Points on a hilly landscape, in no order, each with its height.
A ball rolls from a point to the lowest of its 2 nearest points, and stops where none of them is lower. Distance is the straight distance between rows; heights are no part of it.
J_194: -25 -10 9 2 -8 23 -1 -1 4 -21 -16 -34 1 -3 4 -1 -21 3 -23 -10 -10 -7 -12
 -12 -6 -2 5 3 33 -19 -4 31 0 -5 12 11 2 -8 -20 18 26 -8 23 -15 14  height 32.7
J_672: -13 6 38 12 -19 19 -2 -23 18 -24 11 5 -13 -4 7 -16 -6 -7 -24 -12 -10 -5
 -10 12 -7 8 -19 10 15 -15 9 0 6 -8 15 2 2 5 -2 2 29 15 11 -2 -4  height 24.0
J_223: -17 0 4 0 -4 -6 4 -4 1 9 6 23 8 5 13 3 13 -14 -5 -1 5 9 9 4 5 12 -7 14
 -18 4 -6 -14 5 15 -18 -15 17 -17 -4 -7 -25 -1 -8 3 7  height 4.0
J_735: -22 -9 22 19 -18 10 23 0 32 -22 3 26 -16 -9 -3 -3 19 -6 -29 -3 -5 5 5 11
 2 13 -24 10 6 -11 12 -8 20 5 -4 -23 -18 1 -6 -5 11 9 8 7 5  height 33.2
J_655: 7 -10 4 18 7 4 6 5 4 -12 -9 -19 -13 -6 -7 13 9 6 3 -2 1 9 -25 4 -14 -15
 -2 -5 -1 0 -19 23 2 -5 2 0 1 -12 1 9 7 -16 0 -20 -2  height 14.7
J_903: -29 -6 9 6 -13 30 -19 -5 15 -4 -5 -32 -8 -7 12 1 -16 -12 -8 -25 -10 0 -2
 -6 -9 0 3 -2 27 -8 -8 36 -10 -9 16 10 3 -12 -21 12 12 -21 18 1 19  height 35.3
J_200: 2 -4 0 -22 -6 -16 4 19 -17 -9 -18 0 23 29 -10 5 -17 -6 -26 2 4 -13 -2
 -13 -6 8 -3 -4 9 4 -13 -9 12 1 -12 17 4 -3 -9 -11 0 -11 8 -6 17  height 25.6
J_503: -18 -10 7 -11 -4 13 9 5 4 -10 -6 -12 6 8 13 -18 -16 7 3 -11 -8 -14 0 -13
 -4 -22 1 8 9 -14 20 31 -19 -12 -19 16 14 -5 15 0 34 3 9 -19 -9  height 38.7
J_549: 29 -2 -13 -19 18 -12 -22 5 -10 -3 17 -1 -4 -3 -11 6 1 -6 -2 1 10 14 -9
 15 -6 12 6 -11 8 15 -19 -4 4 2 2 11 1 2 -9 -2 6 -15 -1 11 12  height 41.2
J_4: -14 -12 16 -3 -13 0 40 -5 8 -8 -7 24 -4 10 4 -16 5 -6 4 7 1 -12 7 -5 1
 -8 6 9 -9 -20 16 6 -13 15 -22 -3 10 -14 9 3 0 16 -6 -12 -2  height 34.6
J_18: 12 16 -23 -27 26 -5 -22 -16 -14 15 16 0 5 -12 29 -2 9 -7 23 6 10 -4 20
 -6 18 17 28 7 -5 -1 2 -11 -18 27 9 -18 -18 16 0 14 -9 10 -8 10 -8  height 15.8
J_131: -7 -17 4 13 13 5 11 -15 6 -7 17 -16 -8 -22 -8 15 15 13 13 24 9 1 -7 17 2
 8 8 -2 -15 -21 -21 0 6 12 -5 -12 -21 6 2 18 -29 8 -17 0 -4  height 24.3
J_392: -17 1 -5 -17 -11 -8 1 13 -29 -18 -23 4 22 26 -12 4 -23 -5 -34 -8 -10 -12
 9 -15 9 7 -3 3 0 7 -1 -14 13 -10 -14 17 -5 19 -9 -14 13 5 3 -14 17  height 22.4
J_344: -31 -12 12 4 -42 12 7 -1 4 -16 -26 -21 19 8 6 -2 -14 -5 -28 -9 -11 -11
 -3 -16 -4 -3 -16 -5 20 -13 3 31 5 0 15 8 11 -16 -18 14 19 1 19 -20 17  height 29.3
J_320: 19 -2 1 12 -6 -11 -3 -21 10 25 26 15 6 -5 13 -1 15 5 2 23 2 -1 8 9 4 -1
 -13 0 -15 5 2 -17 1 17 15 -17 5 -5 14 -11 -23 10 -21 18 -2  height 59.5
J_540: -9 13 0 -22 15 -2 -8 -3 -12 -3 12 12 6 -6 22 3 -1 3 10 -12 11 9 14 2 7
 21 30 13 3 0 -1 -7 -1 16 -14 -3 -5 21 6 8 -5 10 -20 -2 0  height 7.7
J_137: -5 -15 31 7 -3 15 18 -18 9 -24 13 -3 -24 -12 -4 6 1 6 -9 7 1 -4 -15 16
 -13 7 -1 7 -2 -17 -16 6 5 1 5 -1 -6 4 5 11 4 13 -4 -6 -1  height 15.1
J_512: -33 19 6 -13 -24 16 -23 6 -4 -2 -7 -1 9 5 13 -21 -21 -11 3 -39 -2 -13 10
 -3 17 -1 15 4 -4 2 16 8 -1 -17 -9 9 2 26 -11 -11 20 2 6 -18 5  height 50.4
J_630: 10 5 -9 -7 14 -13 25 -9 -24 12 -7 17 7 4 2 -11 -1 6 16 25 -4 -10 18 -23
 27 -7 2 3 -3 -4 18 -23 -20 20 -18 5 -1 2 7 3 -3 20 -19 14 14  height 27.5
J_849: 7 -6 -3 -12 6 -16 20 14 -15 -1 -18 11 17 25 -18 2 -7 -1 -9 16 5 -4 -1
 -18 6 -3 0 5 7 7 -6 -10 -2 6 -29 17 9 -3 -7 -12 -4 6 0 -1 15  height 28.4
J_273: -17 -18 34 6 8 16 16 -25 10 -12 18 -10 -13 -19 -8 8 6 -3 1 19 3 4 -2 22
 -6 17 -3 1 -14 -27 -18 3 -1 5 5 -10 -10 -3 -3 7 -21 17 0 9 -2  height 20.0
J_93: -8 -15 16 7 3 0 16 0 9 -8 5 -1 -10 -2 -12 12 7 4 0 10 7 4 -7 8 -13 -7 4
 3 -3 -8 -24 13 4 8 -5 2 4 -11 3 13 -14 0 -6 -16 6  height 8.5
J_855: 6 19 3 -21 15 -5 10 -7 -16 -2 2 23 12 -9 16 -1 -4 8 11 -6 7 5 18 -13 29
 7 18 5 -7 -8 13 -18 -9 15 -10 7 1 27 8 0 -6 21 -27 5 6  height 15.7
J_364: 15 -10 -13 19 14 -2 4 -8 1 6 8 -16 0 -14 -18 21 23 14 17 33 7 4 -13 14 0
 -1 4 -11 -14 -2 -26 -19 3 11 -6 -13 -18 1 -5 9 -27 0 -22 0 3  height 28.0
J_380: 38 -3 -38 10 15 -17 3 -20 -7 -3 -3 -1 -11 -22 -11 -5 20 21 26 41 1 -21
 -12 -20 17 -5 -7 -20 -6 -6 -8 -25 1 8 14 -13 -23 -5 -21 15 -11 9 -12 26
 15  height 35.6
J_627: -22 -13 41 11 -10 16 8 -18 18 -14 16 3 -13 -5 1 3 11 -14 -14 2 -4 5 2 17
 -5 18 -15 2 -14 -10 -9 3 13 2 13 -14 7 -8 6 4 -20 -2 11 10 -1  height 22.6
J_985: -24 1 22 9 -15 1 15 0 17 2 -6 22 -5 9 4 10 16 -19 1 -4 15 9 6 6 2 11 -11
 3 -15 -7 -8 1 16 8 -12 -21 5 -23 -12 -1 -38 -1 9 4 4  height 11.0
J_268: -20 -3 26 13 -20 13 20 -2 8 -34 -19 19 -11 8 -9 -14 -9 3 -37 -16 -16 -6
 4 -7 1 -2 -11 7 17 -21 12 -2 12 -4 0 0 -11 8 -3 6 28 18 4 -15 9  height 38.8
J_182: -15 6 -3 11 -4 -1 20 -2 11 -5 7 24 -10 -14 11 5 8 9 -1 4 -3 16 18 6 30
 20 -7 13 -6 -16 7 -21 11 2 -18 -18 -19 3 9 -19 -12 22 -32 16 11  height 24.9
J_931: -10 8 2 -11 1 -12 5 12 -22 -12 -16 22 13 13 -8 7 -10 0 -22 -13 3 -4 15
 -12 16 18 5 10 1 4 -4 -24 13 2 -26 9 -11 18 -7 -14 6 11 -13 -3 19  height 18.4
J_5: 30 -4 -5 22 8 -13 7 4 -4 10 9 3 -10 -3 -30 18 2 6 -1 29 10 5 -14 11 -10
 -3 -15 -13 -8 3 -27 -10 9 1 0 8 -8 -11 -5 -7 -8 -3 -16 9 10  height 41.3
J_536: -6 21 -16 -41 -7 -8 -19 8 -21 1 0 -3 22 7 -2 -10 -18 -7 2 -11 5 -13 1 -1
 4 16 24 9 15 13 -7 6 3 -12 -12 15 -4 12 -11 -7 12 -18 25 5 -7  height 47.1
J_547: 21 2 -22 16 17 -4 4 -1 -9 -6 16 -15 -12 -28 -6 9 24 15 17 11 2 14 -13 1
 6 -14 15 -17 -11 9 -4 -15 -5 -2 3 -14 -22 20 10 16 19 3 -14 -5 -14  height 67.6
J_901: 12 -12 6 20 14 13 -13 -5 4 8 2 -16 -14 -11 -3 7 22 -5 19 4 1 7 -6 21 -9
 -10 1 -13 -25 2 -14 11 -8 -1 14 -16 8 -10 0 20 -31 -21 5 -10 -12  height 32.4
J_444: 21 17 6 -4 -6 -15 14 -2 -14 2 1 40 14 3 -4 -6 -9 11 -2 7 -6 -1 15 -14 28
 6 -8 0 -14 -1 23 -27 -10 -17 -10 7 3 28 10 -29 7 20 -9 17 15  height 18.5
J_382: -4 9 -1 -21 4 13 -9 26 -13 6 -14 -29 10 15 4 -20 -31 11 -3 -20 -10 -12
 -5 -14 10 -25 5 -12 10 3 21 13 -8 -29 -10 29 -5 28 -4 -11 27 6 6 -14
 -15  height 53.4
J_98: 36 13 -20 18 21 -12 6 0 -13 3 6 -18 -26 -20 -7 7 6 21 11 1 3 14 -14 -1 3
 -18 5 -25 8 10 14 -14 -8 -10 17 5 -22 28 12 9 31 7 -17 3 -13  height 67.0
J_288: -25 -9 18 -3 -24 6 7 5 -3 -18 -24 -13 8 17 1 -24 -21 5 -17 -18 -18 -18
 11 -13 2 -16 -8 3 10 -14 28 23 -10 -17 -9 21 1 5 4 5 34 15 7 -20 1  height 40.7
J_752: -11 16 -5 -24 13 9 -10 28 -3 4 -6 -25 10 3 10 -22 -22 5 19 -31 3 -5 -6
 -12 2 -17 21 1 13 8 18 14 -11 -16 -15 18 -6 20 1 -6 19 10 10 -8 -18  height 52.4
J_501: 4 14 1 -18 -6 3 -15 15 -10 10 -8 -28 9 19 0 -27 -31 14 -8 -16 -11 -28 -9
 -8 7 -32 -10 -20 -1 0 27 1 3 -39 12 32 -6 28 -5 -23 25 8 3 -3 0  height 54.5
J_789: -24 -5 21 12 -27 15 -7 -5 32 -6 3 10 4 2 17 -11 4 -17 -24 -18 -10 -6 0
 -2 -2 3 -24 -5 -1 -9 14 22 5 -7 14 1 19 -20 -6 2 7 -13 22 2 8  height 24.8
J_207: -19 3 -25 -3 8 10 -1 17 3 6 -6 -24 3 -13 1 2 11 -10 27 -15 -7 29 -5 -3
 -7 -5 21 12 9 5 -8 19 -9 -9 1 -15 6 -18 8 14 5 -29 33 -4 -29  height 16.4
J_685: 32 -7 -30 16 15 -16 -1 -9 -2 10 4 -7 -1 -19 -25 10 23 20 19 37 5 -5 -16
 1 9 0 -14 -18 -11 5 -21 -25 0 10 11 -7 -22 -2 -15 8 -16 -2 -20 21 10  height 31.7
J_141: 1 15 -33 -22 25 5 -20 -5 -9 9 11 -9 4 -14 13 7 8 0 24 -4 2 18 17 -2 2 13
 39 11 0 13 -2 -10 -8 25 0 -16 -19 10 2 25 -6 3 2 4 -24  height 21.6
J_114: 4 -1 10 26 -35 -3 -10 21 17 4 1 10 8 8 -1 8 -4 -1 -29 -14 -13 -9 4 2 -16
 -4 -23 -8 4 7 -4 -7 23 -2 13 4 -4 -5 3 -23 20 -3 -4 -2 9  height 57.4
J_491: -20 1 7 -9 -13 11 -20 -2 7 13 -3 -2 9 4 14 -4 -2 -18 2 -19 3 -6 2 0 -8
 10 -3 6 2 8 -6 20 -2 1 0 11 27 -18 0 -2 -9 -24 9 -6 6  height 16.7
J_107: 37 1 -25 10 25 -9 -1 10 -15 2 3 -14 -7 -5 -6 -9 0 10 17 6 -3 11 -18 -2
 -2 -21 0 -19 14 24 13 -11 -1 -17 12 3 -2 21 14 1 44 0 0 4 -12  height 66.4
J_441: 9 4 -27 -12 19 -12 13 18 -11 2 -16 -15 18 2 -6 4 8 0 14 1 7 11 -7 -4 -4
 -14 16 4 10 12 0 0 -9 10 -14 -4 9 -15 -4 9 -5 -15 18 -18 -16  height 16.5
J_805: 14 -11 11 33 -21 -19 22 14 14 12 -24 -4 -6 18 -23 17 -6 21 -27 12 -5 -2
 -9 -7 -22 -26 -14 -12 -1 -3 -14 10 16 -2 -1 15 -4 -15 6 -16 -4 9 -6 -11
 -2  height 64.1
J_940: -4 -7 26 21 -29 -2 20 3 29 -10 -18 8 -7 17 0 -2 -5 3 -23 0 6 -5 -2 -8
 -15 -15 -23 -5 -1 -20 -6 21 4 -1 6 8 13 -21 -7 2 4 3 8 -13 7  height 29.0
J_60: 15 6 5 -4 -11 -7 -6 16 -16 9 -8 -12 17 26 -6 -11 -29 13 -32 -2 -17 -21
 -5 -4 -7 -15 -17 -15 1 -1 21 -10 7 -28 12 36 -4 20 1 -27 24 6 -2 -3 0  height 55.6
J_466: -17 -11 27 22 -22 4 31 -4 18 -20 -13 24 -16 2 -13 -6 3 8 -23 12 -14 -1 9
 -2 -7 1 -19 11 14 -20 -1 -8 17 1 -6 -6 -13 4 8 -3 15 22 4 4 -3  height 36.2
J_835: 30 -2 -14 23 10 -5 -5 -13 10 16 30 0 -7 -18 6 2 10 17 7 18 -3 -5 0 9 -6
 -12 1 3 -13 8 0 -6 -9 3 16 -8 2 7 15 -4 -7 7 -21 3 -7  height 60.4
J_568: -7 10 -8 -29 -2 -3 1 7 -18 8 -2 10 23 7 4 -15 -3 -6 17 -6 8 -15 0 -21 11
 -9 17 14 -7 3 24 -4 -26 12 -29 5 18 2 8 -9 16 2 12 -9 -9  height 34.4
J_306: -13 -5 14 9 -32 6 -11 7 12 6 0 3 20 13 9 0 -7 -13 -15 -18 -6 -10 -1 -7
 -11 -1 -28 -5 -6 3 -9 14 6 -7 4 3 19 -19 -6 -3 4 -21 8 -3 7  height 20.6
J_881: 4 21 -14 6 -4 -12 19 -3 -1 0 1 34 11 -5 6 1 0 15 5 12 -7 14 13 -5 41 19
 -14 7 -8 -16 10 -29 1 1 -10 -16 -12 12 10 -27 -8 27 -27 28 18  height 19.3
J_880: 22 -7 -7 20 2 -9 11 21 2 10 -25 -19 -10 17 -19 11 -8 11 -26 12 -1 5 -16
 3 -16 -22 -18 -21 -3 0 -12 5 5 -16 2 18 -2 -15 -2 -13 0 -10 0 -16 1  height 64.7
J_296: -15 6 -10 -16 9 7 -23 -11 0 19 0 -7 0 0 7 6 7 -15 17 -7 1 10 11 9 -8 13
 19 11 -1 9 2 12 -11 18 5 -6 20 -19 9 10 -27 -24 18 -4 -23  height 6.1
J_203: 19 -12 -13 34 2 -4 14 -26 15 17 13 -9 -9 -19 -1 8 19 30 10 26 0 -11 -12
 2 -4 -25 -6 -4 -16 -3 1 -6 -13 4 12 -12 -11 -1 10 0 -19 13 -17 -1 -13  height 61.3
J_884: 25 17 -18 6 8 -1 -8 11 -8 15 -24 -22 10 7 -4 4 16 -12 25 -21 13 26 -9 9
 -7 -11 2 -5 -6 16 -13 4 -7 -5 16 -6 18 -28 -15 18 -18 -33 32 -4 -22  height 27.4
J_919: 8 19 -21 -19 18 13 -33 18 1 14 18 -15 5 1 5 -12 -6 -14 26 -23 0 13 1 3 6
 7 25 4 20 18 -2 10 -6 -12 2 2 -2 18 -1 9 3 -6 5 11 -12  height 25.8
J_259: -10 6 -28 -3 18 4 -14 -6 1 18 -3 -12 -1 -6 -3 13 25 -9 31 -5 -1 17 6 8
 -6 5 22 1 -1 8 -5 2 -11 19 14 -17 7 -18 6 25 -20 -22 24 1 -36  height 12.4
J_279: 2 4 -7 -16 4 -9 12 2 -22 7 -5 26 14 9 3 -10 2 -6 12 12 5 -19 9 -18 18 -1
 4 8 -17 5 20 -21 -23 14 -32 2 15 11 8 -10 3 16 -2 -2 9  height 31.5
J_256: -2 0 6 -11 -12 1 -42 5 -9 3 10 4 5 14 -7 15 -6 -21 -20 -12 -1 5 7 5 -6
 28 -6 -1 8 18 -13 -8 20 -11 4 7 6 -1 -7 -10 -8 -25 2 14 21  height 45.4
J_647: -29 -7 9 -5 9 1 -9 -22 -1 12 6 8 -12 -3 12 11 14 -25 5 1 4 14 24 16 6 28
 8 9 -21 3 12 1 3 7 -2 -25 8 -10 10 2 -35 -3 1 5 -10  height 14.1
J_175: -9 7 -11 -23 -8 0 -31 8 -18 5 1 -8 15 12 3 2 -14 -16 -12 -19 0 -1 6 -1
 -7 25 10 14 16 24 -17 7 12 -6 -1 15 7 3 -13 -10 3 -28 13 6 3  height 46.1
J_372: -25 3 2 -24 -11 10 -4 16 -6 6 -7 -8 18 4 11 -18 -15 -7 12 -13 2 -15 2
 -15 -3 -12 17 13 2 -2 26 23 -20 4 -27 14 18 -1 11 -4 22 -5 14 -20 -10  height 36.7
J_569: -12 -2 28 6 -16 1 37 -3 16 -18 -14 20 -11 15 -7 -11 -4 -14 -9 6 5 -7 -2
 -8 -13 -8 -10 9 -4 -26 5 12 -4 13 -4 5 21 -17 0 9 2 14 9 -7 -6  height 32.0
J_898: -10 -3 10 25 -12 -4 21 4 29 -9 5 34 -13 -16 5 5 17 13 -12 -1 -5 10 10 7
 9 10 -22 12 -1 -7 12 -18 19 -3 -7 -20 -18 11 0 -29 -3 15 -13 18 7  height 29.2
J_106: -31 -16 22 0 4 11 10 -24 9 -7 14 1 -13 -9 6 -1 19 -22 -8 8 0 9 20 24 8
 28 -8 5 -26 -10 12 2 10 7 7 -31 3 -14 4 5 -23 13 7 14 -4  height 18.6
J_393: -6 22 -2 -38 3 -2 -16 11 -21 -3 -10 4 13 19 4 -14 -25 -4 0 -14 8 -18 4
 -13 9 -1 15 3 1 11 8 -1 -7 -17 -13 19 -1 28 -7 -6 18 4 12 -7 -2  height 48.2
J_506: -13 -9 11 -9 22 28 -5 -17 6 -12 26 -21 -19 -18 10 -4 10 -6 15 8 -1 7 -3
 24 -11 5 17 13 -4 -11 0 22 -7 2 21 -12 -9 5 7 28 4 4 9 0 -19  height 24.6
J_958: -2 -3 -19 2 9 -4 16 19 3 -3 -19 -24 4 -1 2 2 14 2 24 -6 7 23 -15 -8 -5
 -25 13 0 3 5 0 19 -13 2 -7 -15 11 -20 2 18 6 -11 26 -21 -26  height 9.7
J_785: 33 -4 -21 7 19 -16 11 14 -11 3 -16 -10 -3 11 -15 0 -3 14 -17 19 8 2 -23
 2 -11 -20 -15 -21 5 11 -6 -9 9 -11 3 18 0 -4 1 -11 17 -13 6 -6 6  height 65.2
J_652: -26 9 0 -21 -11 13 -26 14 -1 2 -5 -20 13 -7 15 -19 -28 -10 10 -33 0 -6 4
 -9 2 -5 19 3 22 3 8 22 -2 -16 -9 14 -11 16 -12 -1 13 0 10 -13 -8  height 51.4
J_807: 11 2 -12 -9 13 -12 21 -7 -11 16 -21 15 11 13 -10 -1 3 2 26 27 11 -13 6
 -18 15 -14 0 0 2 5 10 -17 -15 22 -20 0 4 -11 -12 6 -19 15 -13 2 6  height 27.0
J_531: 32 1 -21 13 10 -6 -3 7 -21 6 -11 -25 -1 1 -9 2 25 -12 26 -1 12 23 -20 9
 -13 -15 -6 -15 -8 21 -15 -12 0 -4 16 -21 14 -17 -14 12 -3 -23 19 0 -18  height 23.9
J_618: 13 -10 10 25 -15 -7 25 -14 16 5 10 2 -10 -8 -9 3 5 20 0 23 -1 -6 -8 9
 -18 -18 -5 3 -8 -2 -7 5 -2 0 9 -7 -1 -5 17 -8 -16 17 -16 0 -10  height 62.2
J_749: 8 -9 19 30 -21 -24 16 11 9 14 -20 2 -14 13 -18 13 -16 25 -34 8 -21 -6 0
 -13 -25 -12 -15 -1 8 3 6 -4 4 -8 8 13 -15 -1 12 -26 8 14 -7 2 -1  height 63.4
J_470: -27 -8 26 1 -18 21 7 -15 -2 -26 -17 0 -7 12 0 -20 -19 -2 -25 -13 -15 -20
 -3 -10 0 -9 -8 3 25 -20 15 17 0 -7 0 13 -1 5 0 18 39 18 6 -16 8  height 40.8
J_99: 17 11 -12 -9 20 -10 -6 -18 -6 11 18 5 8 -14 27 -6 7 7 16 12 5 -14 19 -4
 21 -2 14 -1 -13 -4 6 -18 -11 26 0 -14 -14 14 9 12 -11 16 -25 9 1  height 5.6
J_700: -19 -4 22 2 -22 16 -8 -4 15 -11 11 14 0 -5 17 -12 -4 -7 -16 -23 -13 -9 4
 -2 1 0 -13 7 7 -7 7 14 6 -13 7 2 9 2 7 -5 20 -1 -1 -8 7  height 27.8
J_383: 15 0 -18 -4 21 -13 16 3 -9 14 -15 2 8 8 -7 2 8 -4 16 9 16 -6 -5 -7 -2
 -18 4 2 -5 6 -5 0 -16 17 -17 -1 12 -9 -8 3 -17 3 0 -16 -7  height 22.2
J_105: -13 3 8 -7 0 -2 -2 -1 -5 -8 3 20 1 -4 8 8 0 1 -13 -15 8 12 10 -2 7 24 11
 14 -3 0 -5 -18 8 5 -19 2 -3 14 0 -4 -4 5 -17 -5 12  height 13.7
J_529: -28 -12 3 -19 24 24 -17 -27 7 -4 10 -22 -19 -9 7 7 5 -11 18 9 -2 8 15 18
 -7 22 25 9 -6 -2 3 22 -7 5 18 -18 -6 -9 16 21 -19 -9 19 7 -23  height 20.5
J_91: -26 -9 6 -5 11 29 -29 -11 10 3 5 -25 -19 -10 7 4 -4 -9 14 -9 -7 10 6 7
 -6 14 10 11 4 6 0 30 -4 -7 10 -9 13 -10 15 15 -23 -26 15 2 -8  height 16.6
J_761: -33 3 -4 -13 -6 17 -16 -14 7 15 -14 -8 -7 -2 13 4 -2 -12 14 -20 -4 7 5
 -1 -12 10 17 15 8 0 2 27 -4 2 5 -1 24 -21 0 6 -17 -32 21 3 -10  height 12.1
J_772: 32 10 -22 -3 29 -4 -12 -6 -8 0 23 -2 -3 -13 12 -3 3 13 12 4 6 0 5 5 12 3
 20 -9 0 8 4 -10 -12 8 9 -2 -5 24 6 13 2 7 -23 6 -5  height 16.8
J_968: 27 16 -16 -17 22 4 -26 11 -5 6 25 2 0 -9 10 -13 -7 0 21 -13 5 7 -5 5 5
 -5 15 -11 12 12 1 5 -8 -5 6 6 1 25 1 5 10 4 -13 6 -10  height 22.5
J_912: 7 -13 14 29 -17 -14 27 -4 11 7 1 4 -22 1 -23 17 -8 33 -16 15 -8 -2 -4 -3
 -21 -9 -9 7 3 -6 2 3 -2 -10 -1 8 -14 -1 20 -13 -2 20 -20 0 -6  height 62.9
J_559: 31 0 -13 -9 8 -19 -2 -11 -4 2 11 21 6 0 -1 5 5 -1 10 25 5 -10 3 -1 13 7
 -9 -6 3 4 -10 -24 -1 16 -1 -9 4 1 2 0 -11 14 -18 22 17  height 33.8
J_692: 18 -2 -17 13 9 4 -7 16 -4 2 -5 -26 -8 -2 -11 9 14 -6 8 3 7 14 -22 15 -14
 -21 -2 -19 -7 14 -25 7 4 -13 8 -3 12 -11 -2 5 0 -27 5 -15 -6  height 19.5
J_665: -8 -7 19 7 -7 10 -21 0 8 -3 20 -11 -12 -8 -2 16 2 -3 -13 -11 0 6 -4 12
 -15 10 1 3 7 7 -22 7 9 -1 4 6 -10 0 1 4 -10 -14 -14 -4 12  height 38.6
J_671: 7 7 11 -10 -9 -11 -31 10 -8 -3 9 8 5 11 -3 13 -15 -12 -25 -16 4 2 -2 10
 -1 23 -4 -9 12 5 -12 -13 20 -9 10 18 -14 15 -9 -12 13 -4 -10 -1 23  height 44.7
J_486: 10 0 13 30 -18 -9 4 -1 28 18 23 24 3 2 6 3 12 5 8 17 6 6 6 12 -5 -3 -23
 3 -14 3 -1 -13 14 6 5 -19 7 -11 4 -25 -29 2 -12 18 -3  height 58.8
J_709: 5 -5 4 11 -20 -6 -2 20 -3 7 -11 1 12 17 -7 4 -21 12 -32 -6 -19 -14 2 -11
 -7 -13 -20 -11 4 6 6 2 7 -10 6 24 -1 5 5 -22 24 2 -9 -9 4  height 56.5
J_846: 22 -7 2 -10 -10 -21 -7 7 -10 -17 7 22 7 9 -17 10 -15 -3 -18 2 1 -1 -3 0
 5 17 -13 -10 6 0 -4 -17 15 -10 5 21 -13 15 -3 -22 16 2 -11 12 25  height 43.7
J_599: 3 13 -26 -13 26 -1 -11 -2 -10 11 6 -10 7 -8 -9 17 18 -4 18 0 8 11 11 7
 -8 11 31 12 3 17 -22 -9 2 19 -4 -8 -1 -5 -1 22 -17 -17 16 5 -25  height 17.8
J_743: -7 -4 -8 -2 18 20 3 3 12 -9 19 -19 -17 -13 9 -4 5 4 20 -11 -3 5 -9 11
 -11 -9 16 3 15 -3 2 23 -12 -6 4 -10 -8 0 11 23 15 0 3 -8 -13  height 24.7
J_153: 35 -7 -27 -9 16 -12 3 15 -19 -4 -1 -10 1 2 -5 -14 -1 7 2 12 3 12 -25 -5
 -3 -18 -14 -22 11 21 10 -3 -3 -16 3 2 0 2 1 -5 27 -16 18 1 -4  height 65.8
J_578: 28 -6 -5 -8 9 -27 10 0 -17 1 -5 24 10 10 -14 -1 -6 9 3 28 3 -8 -4 -13 8
 0 -6 -1 6 3 -4 -18 3 1 -12 9 -1 0 -5 -9 -11 4 -12 19 16  height 31.3
J_493: 18 -8 4 7 9 -3 -16 4 0 6 18 -8 -9 -8 -17 25 9 1 -4 10 5 7 -6 16 -11 12
 -3 -5 -8 8 -27 -8 11 8 0 7 -3 -1 -1 -7 -13 -14 -14 5 11  height 39.8
J_48: -8 5 37 3 2 30 10 -30 10 -21 17 -2 -19 -10 6 -10 -3 -9 -10 5 -1 -5 -13
 13 -15 11 -5 14 6 -17 0 1 9 5 11 -2 11 6 1 9 17 18 5 2 -4  height 19.9
J_562: -3 12 -11 -6 7 -5 21 -14 -16 5 1 24 6 -6 19 -15 2 6 11 12 6 -4 23 -14 33
 6 11 11 -14 -16 23 -24 -13 14 -19 -9 -5 11 16 -6 -5 19 -33 12 12  height 22.3
J_519: -10 -12 15 13 -37 0 7 13 12 -9 -16 -18 5 12 -3 7 -10 7 -33 -6 -11 -9 -11
 -12 -16 -13 -23 -14 6 -11 -2 23 13 -7 14 10 6 -21 -12 -3 14 -9 3 -16 15  height 25.3
J_589: 22 1 -31 -17 18 -20 -6 -17 -8 10 -6 15 10 -2 10 -17 17 -5 33 30 6 -23 4
 -6 10 -5 -3 -9 -2 4 3 -19 -14 28 12 -13 4 -21 -33 17 -22 13 12 18 7  height 41.4
J_294: -23 0 -9 -7 2 1 -15 -5 -4 7 6 24 -3 -1 8 4 14 -27 -3 1 2 14 25 12 9 38
 -7 14 -25 4 7 -14 10 8 -11 -21 5 -7 2 -7 -30 0 -5 17 11  height 10.0
J_932: 31 -11 -7 -19 13 -27 -7 6 -12 -9 13 13 -3 -5 -16 11 -15 3 -6 14 11 3 -14
 13 3 17 -2 -12 16 3 -12 -6 4 -7 9 20 -17 1 -6 -10 3 -3 -5 8 25  height 42.5
J_850: 35 -5 -38 -3 17 -20 9 -5 -10 -1 -11 12 2 -10 -6 -12 16 10 27 30 5 -21
 -11 -15 14 -11 -7 -18 -3 2 0 -15 -5 15 5 -9 -2 -15 -27 15 -13 6 1 18 14  height 39.0
J_42: -16 3 -16 -12 14 15 -3 9 9 -2 14 -21 -4 -17 8 -2 3 -12 32 -18 -3 23 0 5
 -11 0 33 13 13 0 7 25 -13 -3 4 -18 -9 -6 14 23 13 -8 21 -2 -28  height 20.8
J_356: 16 -1 14 34 -26 -8 4 8 24 11 8 25 2 8 -8 9 0 5 -17 3 6 -2 -2 3 -19 -8
 -23 -5 -3 7 -7 -11 21 1 7 -3 4 -7 6 -30 -4 -1 -9 18 1  height 58.1
J_120: 15 28 -2 11 -1 -14 13 1 9 -5 2 46 11 -10 6 -7 -10 16 -6 -7 -6 11 11 -3
 36 14 -6 5 -13 -13 25 -33 -1 -13 3 -5 0 32 4 -26 3 24 -19 16 9  height 10.9
J_643: -16 -7 18 9 -9 20 -21 -2 16 -10 13 -20 -16 -9 1 4 -9 -7 -18 -18 -17 2 -8
 7 -11 -3 -7 -4 14 -2 -12 32 7 -11 15 9 0 -7 -2 6 8 -19 -1 -8 12  height 37.2
J_988: 3 0 2 2 11 10 -13 -3 3 10 -14 -19 -6 2 -1 15 16 -10 23 -17 8 18 0 15 -10
 -3 3 -4 -13 6 -10 17 -12 -3 19 -12 14 -25 -7 17 -37 -34 22 -7 -17  height 30.2
J_864: -22 12 9 -17 -13 7 -6 11 -17 -5 -14 1 15 18 3 -14 -19 0 -11 -29 -6 -18 8
 -16 17 -5 10 4 -13 6 22 -4 -6 -19 -20 16 2 27 -2 -12 29 7 -2 -24 9  height 49.4
J_689: -26 -6 21 8 -12 6 -9 -8 14 8 -12 13 -12 6 10 12 14 -27 2 -12 8 12 7 11
 -9 18 -15 5 -17 -2 -3 3 10 4 6 -19 15 -26 -2 2 -50 -22 15 2 -4  height 15.3

Where does a ball stop that starts at each point below?
J_470 | J_120
J_288 | J_540
J_559 | J_540

Call two points neighbours if one is among the 2 nearest of the other. Go from one point of each pair to the other, from neighbour to neighbour, staying as low as possible. Name the highest point that can't be avoided.
J_93, J_223 | J_627
J_296, J_120 | J_470
J_99, J_223 | J_700
J_296, J_99 | J_141
J_540, J_99 | J_630
J_99, J_958 | J_743
